Points on a hilly landscape, in no order, each with its height.
A ball rolls from a point to the lowest of its 2 nearest points, and stops where none of them is lower. Distance is the straight distance between rows; heights are no part of it.
(1837) h=460: [ 40  23  31  55  42  -5 -21 -19  27   7   1  -3  24 -59 -37   2  10   9
 -32   1]
(549) h=146: [ 16  17  15  -7  36 -43   1 -20   0   4 -26 -12 -19  13  20  -5 -10  57
  27  12]
(1509) h=754: [ 23   6   1   0  49   0  16  35  -6   3 -18  30  19   4  20  12 -12  20
 -12  -1]
(380) h=176: [ 13  42 -30  38   0 -24 -28  -6   2 -48   2  -6  21 -15  -1 -20  19  38
  19 -23]
(1472) h=356: [-36 -27  -7  -9 -28  54 -11  -1 -34 -10  22  -9   9   2  -7   3  20 -31
 -13  -3]
(1602) h=648: [ 16  11   7  -9  33 -56  -2  49 -20  38 -34   3 -21   1  49  18   0 -17
  11   6]
(852) h=212: [ 26  29  -5  17  24  26  23 -34  -1  23 -31  45   2 -14 -15   2 -19 -46
 -14  -5]
(351) h=459: [  3 -22   1 -40  27  -7  29  27 -18  38 -31  -3  11 -10  45  11 -14   3
  -7  12]
(167) h=154: [-21 -37  13  -3 -34  33   2  -7   7 -10   5 -25  29   7 -18 -48 -31 -11
   4  -3]
(72) h=293: [ 31  48 -14  38   1 -25   8 -66 -11  -3  -1  37 -15 -17  17  19   2 -39
  11 -11]
(2137) h=508: [-15 -13 -21   3 -25  41 -15  43  -9  -6  40  41  12  18 -39  -5  13   7
   7   7]
(1209) h=155: [ 15  40   7   9  59 -41 -43  -7 -11  -9 -62  -5 -11 -31  15 -11  -2  49
  32  -6]
(1429) h=255: [ 15  22  21 -19  10  61  15 -40  -5  27 -28  29   5 -11 -20   1   6 -53
 -22  -1]
(1954) h=282: [-10 -24  34  27 -18   6 -31 -20  -7  -8  33 -57  25 -22 -12  15   7 -10
 -19   5]
(1005) h=286: [-15 -25  39 -18 -13  11  14 -44  -2   8   8 -32  18 -11 -25   1   6  -5
 -17  20]
(2076) h=184: [ 33  16 -13  51  14 -15 -15 -19  31 -19 -27  -7   7 -18 -19 -27 -21   6
  22 -13]
(172) h=360: [ -4  -3   0 -26 -23   2  23  18  27  21  -3  29 -21  34  -8  -5 -36  -2
  32  16]
(697) h=618: [  6  16 -34  -5  25 -37 -17  82   8 -25   3  13 -14  22  41 -30  -4  31
  -5 -37]
(121) h=607: [  4 -28  29  13 -18 -16 -20 -15  24 -16  16 -64  29 -18 -17 -35  -5  44
 -12  -4]
(722) h=387: [-27  -7   6 -43 -12 -34  29  43  36  25 -16   9 -40  41   0  10 -27   5
  13  19]
(864) h=131: [ 14  -9 -26  54 -47 -12 -40 -21  23 -23  17 -49  15 -23 -13 -13  -5   9
  35 -28]
(1677) h=251: [ 19  22  -2  29  16   4 -12 -40  -8   8  20  28   8  -8 -53  44  29  12
 -23  36]
(1765) h=373: [-44 -52  -9 -28 -36  26  -1  -5 -41 -23  42 -14   9  -3  20 -21  20  -9
 -24 -10]
(1457) h=289: [  8   9  11 -39   1  72  26  -9   5  20 -25  11   7   4  12  -3  25 -61
 -22 -12]
(1569) h=188: [ 24  27 -31  60 -16 -32 -33 -50  -5 -21  15   7 -20  -7 -19  28  12   7
  45   4]
(761) h=659: [ 25  17   5  18  32 -27   9 -59   6  39 -38   7 -42  -8   4  -1 -53  -4
  27  26]
(505) h=314: [  7 -15  20  -3  -6 -15  23 -47  11  10   0 -22  13   1 -22  -1 -17  21
   9  20]
(1237) h=643: [ 27   0  10 -11  43 -19  11 -50 -11  55 -46  -2 -13 -15   0   6 -42   8
   9  38]
(1925) h=486: [ -8   4  12 -31  13 -36  32  14  10   9   9   8  -8  26  18  17  -2  53
   1  21]
(1246) h=221: [-39 -18  40 -27 -19  49 -39 -27   3  -9   8 -58  -6 -19 -16   9  28 -45
 -18  43]
(1279) h=507: [-21 -17  -8 -41  25 -31  24  72   2  40 -46  -7 -18   7  24  28  -2 -22
 -15  25]
(1129) h=680: [-21  -8 -40 -19 -19 -22  33  43  -3 -13  36   5  -4  13  42  -3   3 -18
 -32 -30]
(1766) h=363: [ 25  40  -8  12   5 -18  29 -43  -9   0  -2  34  -1 -10  49  33  14 -39
  -8 -22]
(182) h=490: [  2  28  -4 -11 -11 -23  24 -22 -16  10  36  25 -15   8   3  59  36   8
  -1  19]
(1058) h=472: [ 27  14  46  47  20  15 -38 -13  30  18  -1   2  19 -50 -47  -7  -9 -32
 -39  13]
(2117) h=453: [-22 -31 -10 -38 -25  23  35  20   4   7  -1   9  11  11  14 -31 -29 -10
  -5 -12]
(674) h=749: [ -1   0 -35   0  -4   0  14  31 -27 -23  35  16  27  -8  41  -1  25 -10
 -35 -40]
(2112) h=816: [-19  -1  -7 -42  24  11  38  64  18  15 -15  15   5  10   7  24  22 -10
 -50   0]
(850) h=236: [ 23  17 -25  46  -8  -8  -8 -57 -19  -8  17   5  -7 -16 -13  40  10 -22
   9  -7]
(2140) h=177: [-41 -51   8 -18 -47  26   6  -5   1 -10  24 -25  19  10 -37 -44  -8  16
   3  22]
(2131) h=291: [-11 -15 -32  -3 -32 -27 -10 -25 -23 -34  41 -41  17   0  10 -25  16  58
   2 -13]
(329) h=411: [-37 -28  -7 -60 -28  -8  42  32  37  16   0   4 -21  18   7  -4 -10   7
   4  12]
(2142) h=514: [  2 -27   7 -37  24 -23  24  13  -7  36 -24  -4  -9   7  24   4 -29  28
  19  36]
(490) h=565: [-21 -38  36 -59  19   5  51 -22 -24  24 -24 -24  16 -13  35   8   4  17
 -24  10]
(1464) h=222: [  5  30  -3  21 -44 -25 -12 -11   7   5  20  35 -34  31 -10   0 -13   5
  56   4]
(324) h=445: [  6  19  -9   2   2 -26  20  41   6  -1 -15  10 -24  19  63   5 -17 -34
   6 -44]
(1937) h=253: [-13  22  -8   9 -43 -28   0  39  21   0  28  40 -37  42  -1   2 -11 -24
  38  -9]
(533) h=288: [ 31  34  -5  45  29  -7   0 -38  -6  -2   3  33  19 -27 -24  28  23  -1
 -23   5]
(1370) h=694: [ 39  45   1  42  59 -26  -1 -13   8  -3 -25  52 -24 -12   7 -13  -8   3
  27  -4]
(7) h=578: [ -4 -15  -5 -27  32 -58   8  80 -15  27 -26 -21 -18   8  40  12  -2  -1
  -6  18]
(1265) h=364: [-37   5 -25 -24 -49 -41  15  25  14   1  49   4 -39  26   7  18  22   8
   7   5]
(286) h=283: [  9   3   5  -9  -9 -16  43 -41  -2   8 -11  -8  -6   8  41   8 -26   0
   9  -6]
(1465) h=806: [ 14   6 -31  11  31 -18  -8  32 -29 -26 -32  -8  12  -5  65 -40 -23  21
  16 -43]
(1211) h=670: [ 26  17   2   8  21 -25   1 -21  14  40 -30  32 -51  11 -16 -11 -47  14
  44  33]
(1492) h=408: [ 19  54  10   7  17 -49  24 -26   3   7  23  32 -26   6  33  47  32  14
  -1   7]
(1496) h=384: [ -6 -40  17 -42  32  30  20  27 -34  24 -38  -6  23 -13  35 -14 -27 -23
  -7  -5]
(357) h=243: [-10  -5 -19   7 -18  40   8  36  -9 -13  10  35  30   9   4 -27  -7 -40
 -12 -29]
(1392) h=765: [-17  -3 -11 -33  15  12  32  57  -4  -7  16  21  23   0  22  -5  26  -8
 -68 -25]
(405) h=677: [ -7 -22  20 -10  33   9  23  -2 -18  -7 -20 -13  36  -9  20 -13 -12  10
 -26  -6]
(670) h=220: [ 34  35  -7  42   6 -47 -34 -40  47 -13  -9 -19 -11 -44 -30  -5   7  34
  18  -7]
(1617) h=307: [ -9  14 -24   4 -39 -34  -4  42   5 -15  51  16 -22  39   1  -7  10  20
  23 -12]
(695) h=405: [-19  -1 -44  -2 -53  -6   7 -10 -22  -2  43   6 -31  16  26  42  10 -13
  29 -13]
(1453) h=277: [  3   1 -16   4 -29  50   7   7  -3   6  -1  33  23   7 -25  -8 -11 -46
   9 -11]
(1583) h=543: [ 11 -24  29  -1  11  29   7 -20   8  11 -39 -10  20 -11 -16 -24 -45 -27
  -1   0]
(1345) h=600: [ -1  14 -15 -16   8 -38  -1  12  -7 -30  14 -11  -1  22  38 -33  -2  63
   7 -18]
(1546) h=554: [ -4  18 -10 -18  -9 -48  21  18   3 -20  26  -9 -17  22  51  -6  19  38
  -6 -21]
(1283) h=718: [ 35  32  13   3  70 -48 -10  28 -30  24 -40  18 -17 -15  63  21  11  13
  11  -5]
(1234) h=497: [-14 -26  -9  15 -33  37 -25   7  -9  -3  22  11  10  16 -68   8  -1  11
  23  23]
(566) h=153: [ 24   0 -30  68 -18  -6 -37 -24  10  -3  19   1 -12 -16 -53  20  -5  -6
  37  -4]
(302) h=462: [-46 -39 -20 -52 -70  34  26   3  -9   6  25  -7 -17   0  14  -4  39 -31
  -5 -17]
(1458) h=246: [ 18  56   2  35  14 -32 -21 -23   7 -32 -30  10 -23  -8  22 -25  -3  22
  46 -34]
(672) h=407: [ 19   4  14  24  37 -22   0 -18   7 -14  -6  -9  33  -5 -12   5   4  52
 -18  13]
(700) h=284: [-41 -43  -4  30  -2  43 -29 -24 -24 -42  36 -21 -19  13 -28  55  17  12
 -16 -17]
(1651) h=338: [-11  -7 -11   5 -25  44 -10 -26 -25   1  15   6   8  -4 -21  34  18 -30
   2   1]
(892) h=664: [  4 -14 -35  58 -20   9 -29   3 -24 -32  24 -13  26 -11 -12  -5  10  -8
   0 -28]
(315) h=431: [-34 -33 -12 -57 -56  30  36  19  19  21   2   3  -7  11   6 -18   1 -13
   7  -1]
(1520) h=366: [ 13   5  12  -8  15  -7  17  -1  14  14   1  37   1  17 -34  14 -15  44
   6  38]
(1240) h=346: [  5  -2   4 -29   4 -33  22   1  -6  18 -23 -14 -28  12  62   0 -34  -4
  27 -16]
(1818) h=846: [ -7  -1   8 -47  17   5  39  36  21  28 -10  30   5  18  -4  27   1  18
 -19  21]
(2120) h=606: [-12 -20 -16 -41  29 -37   3  62  -1   2   3 -10 -11  16  34 -28  -4  72
   1  14]
(417) h=550: [-13  -1  10 -25  31 -61   7  58  12   3   6  -2 -25  33  14   5   7  71
  -1  15]
(585) h=227: [-32  -4  33 -24  14  53 -27   5 -13 -13  17  -3  19  -4 -51  14  47   7
 -32  52]
(197) h=301: [  2 -12  18  41 -20  35 -45 -43  -1  22  10 -27 -18 -42 -29  37  -1 -50
 -10 -11]
(967) h=437: [  3  13 -10 -53 -28  42  40  -4  22  44  -6  14 -24  14 -16  30  50 -33
  -4   8]
(2099) h=229: [  2  14  13  -9   9  33  -8 -35 -10  25  10  23   2  -2 -65  34  37   0
 -22  42]
(1959) h=406: [ -3  19 -19 -47  -9  10  35  29  50  41 -33  20 -38  27  -9  24  -1 -52
   3   0]
(1938) h=399: [ 11  24   2 -45 -10  18  47 -15  14  33  -7  25  -8  -1   7  39  18 -26
 -17  -5]
(1303) h=275: [ 23   3 -14  50 -21  -4 -17 -63   4  16   9 -16 -14 -43 -29  32   0 -42
   9  -7]
(112) h=479: [ 25   3  21  49  -2  19 -23 -23  28  15  -7   9  13 -36 -54 -17 -29 -30
  -9   0]
(854) h=213: [-29 -49   1  32 -37  36 -47  -1 -17 -26  30 -55   3 -16  -8  -5 -15 -43
  -2 -17]
(1558) h=684: [ 40  33  -4  50  63 -34 -18 -23  15   6 -47  18 -27 -25 -16 -19 -25  15
  30   8]
(208) h=483: [-17   2 -15 -25   1 -65  10  52  12 -20  37  -9 -32  32  32 -16  17  42
 -28 -14]
(1393) h=206: [-51 -44  29  -8 -23  35 -50   1   0 -23  31 -47  10  -8 -32  -6  10   1
  -6  46]
(137) h=170: [ 36  17  -5  52  40  16   5 -28   5   5 -35  28  16 -40 -13 -10 -24 -48
 -11 -16]
(1610) h=125: [ -1 -29  -3  46 -33  22 -40 -23   6   7  16 -18 -11 -11 -59  27 -22 -15
  29   3]
(961) h=342: [ -4   0 -48  13 -55  16  -6  22  -8 -16  32  34   0  19   9  -6 -15 -28
  37 -24]
(411) h=713: [ -2  -8   0 -19  22  13  29  26  -8  -3   7  24  26   4  24   4   4   8
 -30 -11]
(870) h=337: [  8  23   2 -24  22   5  34 -15   4  31 -19  38   0   4  13  34 -12  -9
  -9   8]
(2134) h=198: [ -1  -3  10   6   7  61   0  47 -10 -10   3  43  38  12 -21 -29 -12 -17
 -23  -6]
(49) h=193: [-54 -46  24 -25 -44  36 -18 -11 -10  -1  16 -34   1  15 -47 -16  22  16
   2  49]
(1705) h=320: [ 14   1 -12  30 -39  -9   3 -66  15  13  -6 -12  -6  -8 -16 -13 -40 -30
  39  -1]
(1186) h=139: [  9  21  24   9   9 -42 -23  42  10  15 -22  24 -50  31  10 -22 -21  27
  56 -18]
(822) h=418: [ -1  16  14 -28 -16 -20  25 -57   7  36  11  17 -25  11 -28  30   3  21
  10  43]
(506) h=190: [ 28  52   1  28  45 -53 -26 -40  22 -18 -37 -16 -10 -27   0  -5   8  49
  14  -6]
(428) h=647: [ -9 -18 -23  29 -25   5 -19   3  -8 -39  19 -32  36  -1   1 -45  -5  16
  -7 -23]
(600) h=772: [ 11 -15 -27  -6  20   2  16  47 -19 -18  -8   6  19   4  51 -39 -20   8
 -12 -40]
(1586) h=378: [  4  13 -16 -39 -34  36  29   5  24  32 -17  28 -18  16 -10   7 -10 -57
  19 -15]
(951) h=503: [-13 -18 -13 -21 -42 -13  29   5  17 -10   9  -4 -19  26  26 -31 -40   5
  36 -15]
(139) h=438: [ 35   2  35  32  56 -15  -6 -32  19  14 -20 -19  25 -41 -28   8   4  34
 -40   9]
(2116) h=273: [ 10  54   0  32  -5 -37 -34  -3   7 -29  -1  23 -26  13   4 -24  24  39
  46 -22]
(883) h=238: [ -8  -5  48 -14 -23  28 -33 -43  17  14   5 -51   5 -30 -21  11   0 -46
 -23  32]
(1109) h=394: [ -1  26   5 -13 -21 -14  12 -10  18  26  25  45 -24  29 -34  30   5  20
  19  33]
(799) h=843: [-11  10  10 -50  14  50  24  47  18  19  -6  34   7   1 -18  15  52 -17
 -46   6]
(716) h=199: [  6  39  27  15  31 -57  -4  35  11   4   1  26 -44  30  26  23  18  22
  10 -18]
(1493) h=122: [ 47  27   0  60  60  -6   1 -23   8 -18 -30  14  27 -45  -4  -2   3 -10
 -24 -19]
(2056) h=259: [-50 -35  10  13   2  42 -46   0 -33 -35  29 -33  -4   3 -20  27  17  -4
 -23   9]
(1836) h=70: [ 18  31  19   6  41 -49 -24  20  -2   7 -26  15 -34  13  20 -10   5  56
  42  -7]
(1606) h=697: [ 10  -3 -44  41  -6   5  -5  12 -43 -33  34  13  28 -10  25  10  25 -13
 -10 -36]
(1844) h=239: [  2   9 -36  24 -18 -27 -33 -16  -8 -45  23 -48  25 -10  -1 -13  23  55
   2 -22]
(233) h=622: [-29  -3 -49 -20 -15 -14  25  74  18 -18  17  18  -6  23  11  -1   6 -34
 -44 -24]
(963) h=302: [ 31  -1  -6  46 -40 -19  -9 -60  29  12   3 -39   4 -37 -16  -2 -22 -27
  21 -22]
(959) h=339: [  5  -4   2 -10 -14  -3  16 -16  13   3  -1   8   8  17 -13 -16 -26  24
  20  13]
(1625) h=369: [ -3   3 -17   2 -45 -18  15 -34 -13  -4  29   0  -7  14  19  14   6   7
  29   2]
(1324) h=309: [-12 -22  -4  30   9  35 -27 -34 -18 -11  23  -3 -20   2 -52  73  16   7
  -5   3]
(1144) h=568: [ -8 -47   8 -15  26   2  -1  25  -5  -6 -19 -34  30   7  -6 -44 -30  62
   2  24]
(593) h=379: [-15 -25 -50   3 -45  20  -3  31 -20 -16  45  15  13  21  -3 -31 -13  -3
  15 -23]
(1195) h=224: [ 26  32 -31  49   6 -11 -11   2  -3 -36   2  26  22 -11   3 -16  11   0
  22 -22]
(1639) h=292: [ 15  13 -21  25   3   0  -3  28 -11 -34  18  24  34   2   5 -11  10  26
  -9 -12]
(1913) h=421: [ -9 -24 -33 -14 -31  -6  13  42   5 -24  37  19   9  24  13 -40 -15  20
   5 -14]
(557) h=266: [ 24  30  -5  16  25   4  22 -21  -2   3 -21  38   7  -4  11   7 -18  -9
   3  -2]
(482) h=434: [  5  35 -31  18 -17 -39 -14  21 -18 -40  39  18 -16  11  45   3  36  13
  11 -41]
(1275) h=398: [ -8   8  32   1  14  26   2 -33 -41 -15  11 -16  39 -25  12  23  39 -32
 -56  -1]
(1611) h=244: [-12  -6  53   7  14  20 -32  -2   8  -1  18 -19  27  -8 -60   2  20  11
 -36  58]
(736) h=249: [  8 -17  26  25   5  18 -16  10  17 -12  -8 -12  43  -6 -41 -37 -26  -5
 -13   2]
(1603) h=228: [-60 -36  16 -13  -4  35 -56   9 -17 -42  36 -54   2 -14  -4   6  18 -22
 -36  40]
(785) h=295: [-12  15 -32  -7 -49   4  14  33  15   5  22  32 -15  23   3  15  -4 -36
  17 -12]
(77) h=186: [ 19  33  14  21  -4 -43  -2  -6  14   8  -3  36 -54  26  11  -7  -8   7
  45 -18]
(1261) h=629: [ -4  -6  54   6  31   9 -12  -2 -11 -23  -4 -40  48 -22   4 -13  12  -2
 -59  13]
(78) h=205: [ 32   4 -19  40  25   0 -13   5  14 -15 -50   5   3 -14   3 -39 -46 -10
  45 -21]
(1964) h=258: [ -3  11  38 -44  -5  62  15 -39  -7  16 -10 -12   3  -5  -4   5  62 -39
 -30  22]
(110) h=527: [-20 -11  35 -49  19  14  43 -20 -27   5 -11 -16  22 -12  38  15  26  -3
 -53  -4]
(339) h=458: [ -5  -3  -3 -32 -28  66   3  10  -5  25  11  24 -14  15 -31  20  48 -29
   0  12]
(1134) h=570: [-34 -11 -33 -47 -24  25  20  71  25   3  21  20   3  16 -13  -3  33 -22
 -38 -12]
(250) h=303: [-11  21  15  15  20 -62  -1  67  12   7  -8   6 -45  47  12   8  13   6
  -8 -22]
(1578) h=257: [ -9 -17  51   7   5  24 -42  13  22 -10   7 -25  29 -16 -47 -22  -9 -12
 -22  36]
(218) h=214: [-22   6  20 -19  -2  64 -28 -23  -8  12   7  -4 -12   6 -59  22  50 -13
  -9  52]
(455) h=99: [  6 -32  -2  37 -50  -3 -32 -24  11  -8  22 -49   6  -8 -34  -2 -17   9
  28   1]
(1295) h=653: [-22 -32  41 -24  38  19   8  15 -25 -23 -14 -23  38  -9  28 -34  -1   2
 -59   9]
(353) h=442: [-25  17 -25 -43 -42   7  28  21  24  23   9   8 -28  17  -9  46  42 -34
  -4   6]
(349) h=447: [ 34  48  -9  31  33 -31  13 -15 -10 -16  -6  41   0  -6  50  21  16 -12
  -7 -30]
(381) h=180: [-19 -36  -7  20 -53  34 -20  -7 -16 -14  22 -32  18   2 -21 -32 -22 -34
  19 -10]
(1485) h=678: [ 30  15   4  25  52 -28 -29  -3  -3  26 -47  29 -39  -7  -5 -19 -36  24
  44  28]
(1833) h=319: [ -6  -7   9  17 -14  61 -38 -23 -18   1   3 -15   4 -12 -40  25  13 -57
 -14   3]
(1565) h=461: [  3  18  16 -19  16   9  32 -22 -25   7   5   8  27 -14  28  38  37 -16
 -48 -10]
(779) h=555: [  4 -33  -5 -20  21 -25  -6  12 -17   8 -35 -51  11   1  16 -36 -38  50
  33  19]
(130) h=597: [ -2 -18  31 -30  17  -2  40 -54 -12  20 -28 -27  15 -18  23  16 -18  -3
 -21   8]
(1894) h=443: [ -7   2  16 -46  -3 -31  40 -29  15  24   0  11 -26  14   4  30  -2  34
   8  31]
(1051) h=705: [  9  11 -40  -1  27 -25  10  68   2 -20   1  11   3   8  63 -18  -5  -2
 -25 -50]
(1357) h=231: [ -4   3  23  15  12  36 -15   3 -11 -17   5  13  45  -5 -28 -21  -1 -18
 -29   5]
(267) h=204: [-42 -26  23 -35 -29  58 -25 -24 -17  -3  14 -23  -8   3 -41  14  47  -4
   1  48]
(342) h=481: [-15 -44 -19 -31 -17  -9  32  21  -7  -8  -1 -10   1  18  36 -41 -43   8
  14 -22]
(1641) h=519: [-33 -29 -17 -45 -51 -27  34   7  18  -2  27  -9 -19  27  23 -24 -17  26
  22   7]
(375) h=161: [ 34   0 -10  54 -19  -1 -40  -3  28 -18   1 -24  26 -42 -30 -23  -2   9
  17 -21]
(966) h=473: [ -8   4 -21 -38 -39  46  13  38  22  25   7  38 -12  27 -41  18  28 -22
  14  12]
(1524) h=340: [ -2 -10  -1   5 -37 -17   7 -53  -3   1  24 -40   5   2  -8  10   3  19
  15  17]
(617) h=496: [ 11  10 -17   3  -3  -2  24  16   4   6 -28  22  -8  11  45 -10 -49 -37
  26 -28]
(1427) h=837: [ 23  27 -21   9  54 -22 -11  54 -20 -13 -38  15   6 -10  66 -14  -7  21
   8 -34]
(1785) h=403: [-43  19 -14 -34 -34 -43  36  18  20   7  18   0 -40  29  10  42  36 -19
 -17   7]
(119) h=350: [ 25  22  -6  27  21 -12   5 -23 -23 -20  15   8  37  -5   2  26  32  28
 -21   0]
(1513) h=531: [-20  -2 -21 -16 -10  27   6  48  -7   4  36  38  14   8 -23  12  26  -3
 -25  -1]
(289) h=591: [ 20 -27  52  10  13 -16 -14 -21  25   4  -7 -70  25 -28   2 -20 -18  45
 -21   3]
(1759) h=556: [ 23 -19  16  15  46   3   4 -11   0  18 -48  -7  21 -16 -11 -11 -36   2
  -9   9]
(1733) h=226: [ 21  -7 -30  35  19   6 -16  28   9 -32 -33  -2  27  -5   9 -60 -41  13
  27 -30]
(1141) h=219: [ 20  49  16  30   4 -43 -15 -50  10  -2 -22  19 -59   5  11 -24   5   6
  57 -40]
(1010) h=210: [ 13  27  10   1  15 -41  20 -38  -5  -7  -6  -5  -4  12  39   2   5  28
  19  -1]
(1278) h=330: [-30  -9   2   7  12  73 -38 -13 -21 -21  10  -5 -23  11 -36  56  36 -16
 -11   3]
(1869) h=524: [ 13  48 -30  22   4 -41 -15  57   8 -33  24  30 -14  13  41 -19  23  20
   3 -43]
(93) h=354: [ -3   2 -20 -28 -57  32  16 -26   1  25   8  22 -16  16 -24  14  -1 -36
  30   8]
(1832) h=248: [-14 -39  28  27 -25  26 -64  -7   3 -16  37 -68  -4 -32   1  20  -8 -25
  -3  -1]
(1217) h=485: [ 11  -4  14  34 -18  35 -25 -17  24  25   9   9   8 -14 -83 -13 -28 -27
  -1  25]
(971) h=610: [ 11 -20  61  12  45   7 -17  -4  11  -1 -20 -47  38 -27  -2 -12 -20  17
 -32   7]
(402) h=367: [-20   3  28  -9  21  43 -33  -6 -39 -32  14 -24  27 -21   8  17  43 -44
 -54  25]
(610) h=345: [-23   8  15  -4  22  74 -52  -6 -28 -19   6 -10  -1  -5 -19  36  49 -47
 -29  32]
(1975) h=539: [ 18 -31  -4 -21  27  -9   0  23 -22  29 -42 -11  19  -3  15 -22 -39  20
  32  28]
(1227) h=441: [-33 -24 -34 -33 -57  34  13  -1 -21   5  27   0 -20  12   0  33  19 -15
  20  -8]
(1135) h=365: [ -7 -10 -24   0 -10  -4  -1  42 -10 -29  43  18  30  15  -4 -19  14  47
 -18   0]
(1185) h=306: [ 27  59  19  18  41 -49   0 -14   5  -5  -3  37 -31   5  22  14  26  39
  12 -12]
(493) h=58: [ 40  12   1  40  65  -5  -9   7 -10 -18 -47   7  35 -36  10  -9  -8  17
 -16 -19]
(1102) h=628: [  1  -8 -27   5  -8 -18   1   8   1 -35  -5 -20  19  15  14 -51 -21  45
  15 -18]
(853) h=368: [  3  29 -28  30 -29 -23 -14   5  -9 -32  38  17 -13  17  21   0  14  14
  42 -16]
(1043) h=393: [-18  -2  -1 -27  -7 -45  20  37   3  11 -13  -7 -41  27  60  -3 -18 -28
  10 -28]
(1910) h=336: [  1   2 -14   3 -53  12  11 -51  10  16   0  13 -13  17 -26  -4 -36 -38
  47   9]
(1346) h=585: [-14 -40  -8 -25   7   0  12  46   6  -6   2   2  13  24  -2 -50 -36  52
  13  12]
(65) h=625: [  6 -12  20 -39  33   9  24 -48 -11  58 -49  -5  -6 -16  12  17 -25  -5
  -2  28]
(980) h=341: [-26 -42 -20  -6 -31  -6  -7 -23 -46 -31  46 -43  20  -8  19 -16  25  13
 -22 -16]
(666) h=114: [ 39  10 -11  27  65 -22 -25  11 -20   2 -57   1  20 -26  16 -13 -11  31
  19   2]
(1034) h=260: [-20 -16  61 -26  -7  23   2 -45  14   5 -18 -54  15 -17  -7 -11  -3 -29
 -29  28]
(759) h=237: [-25  -5  30 -37 -15  52 -15 -57 -23  -2   1 -44  -5 -11  -1  15  50 -49
 -22  29]
(508) h=526: [ 13 -19  -6  -5  12  23  22   7  -2  23 -44  14  11   1  12 -19 -53 -27
  24  -3]
(1542) h=577: [ 30 -12  26  19  15 -23 -11 -36  39  13 -29 -51   7 -32 -10 -13 -29  42
   3  -1]
(877) h=448: [-10  -5  -1 -55  18   8  36  51  23  48 -46   8 -27   7   5  31  -5 -34
 -12  11]
(573) h=396: [-30   1  -7 -11  19 -72  11  73  16 -18  10  -5 -46  46  14  -5   9   9
 -34 -20]
(881) h=329: [ -3 -10  21 -41  20  47  32  -1  -7  18 -35  13  17  -6  17  -8  -6 -36
 -19 -15]
(1576) h=569: [ 36 -22  30  29  36  -6 -19 -11  31  23 -32 -31  15 -37 -31 -19 -45  23
  -4  10]
(640) h=491: [ 12  -5  -5  22 -28  20 -16 -11  12   4   2  26  19   4 -62 -15 -24  -4
  28  22]

Call two points neighbours if one is among the 2 nearest of the other. Go from one point of each pair to the other, from neighbour to neighbour, staying as low as possible. Name the highest point that can't be avoided.
(716) / (1836) | (182)
(455) / (49) | (1457)
(167) / (2134) | (1578)
(380) / (1246) | (1765)
(167) / (1246) | (1005)
(493) / (455) | (670)

Where does a ball stop that starts at each point below?
(1144) | (493)
(1542) | (1836)
(1283) | (455)
(1472) | (455)
(1606) | (716)
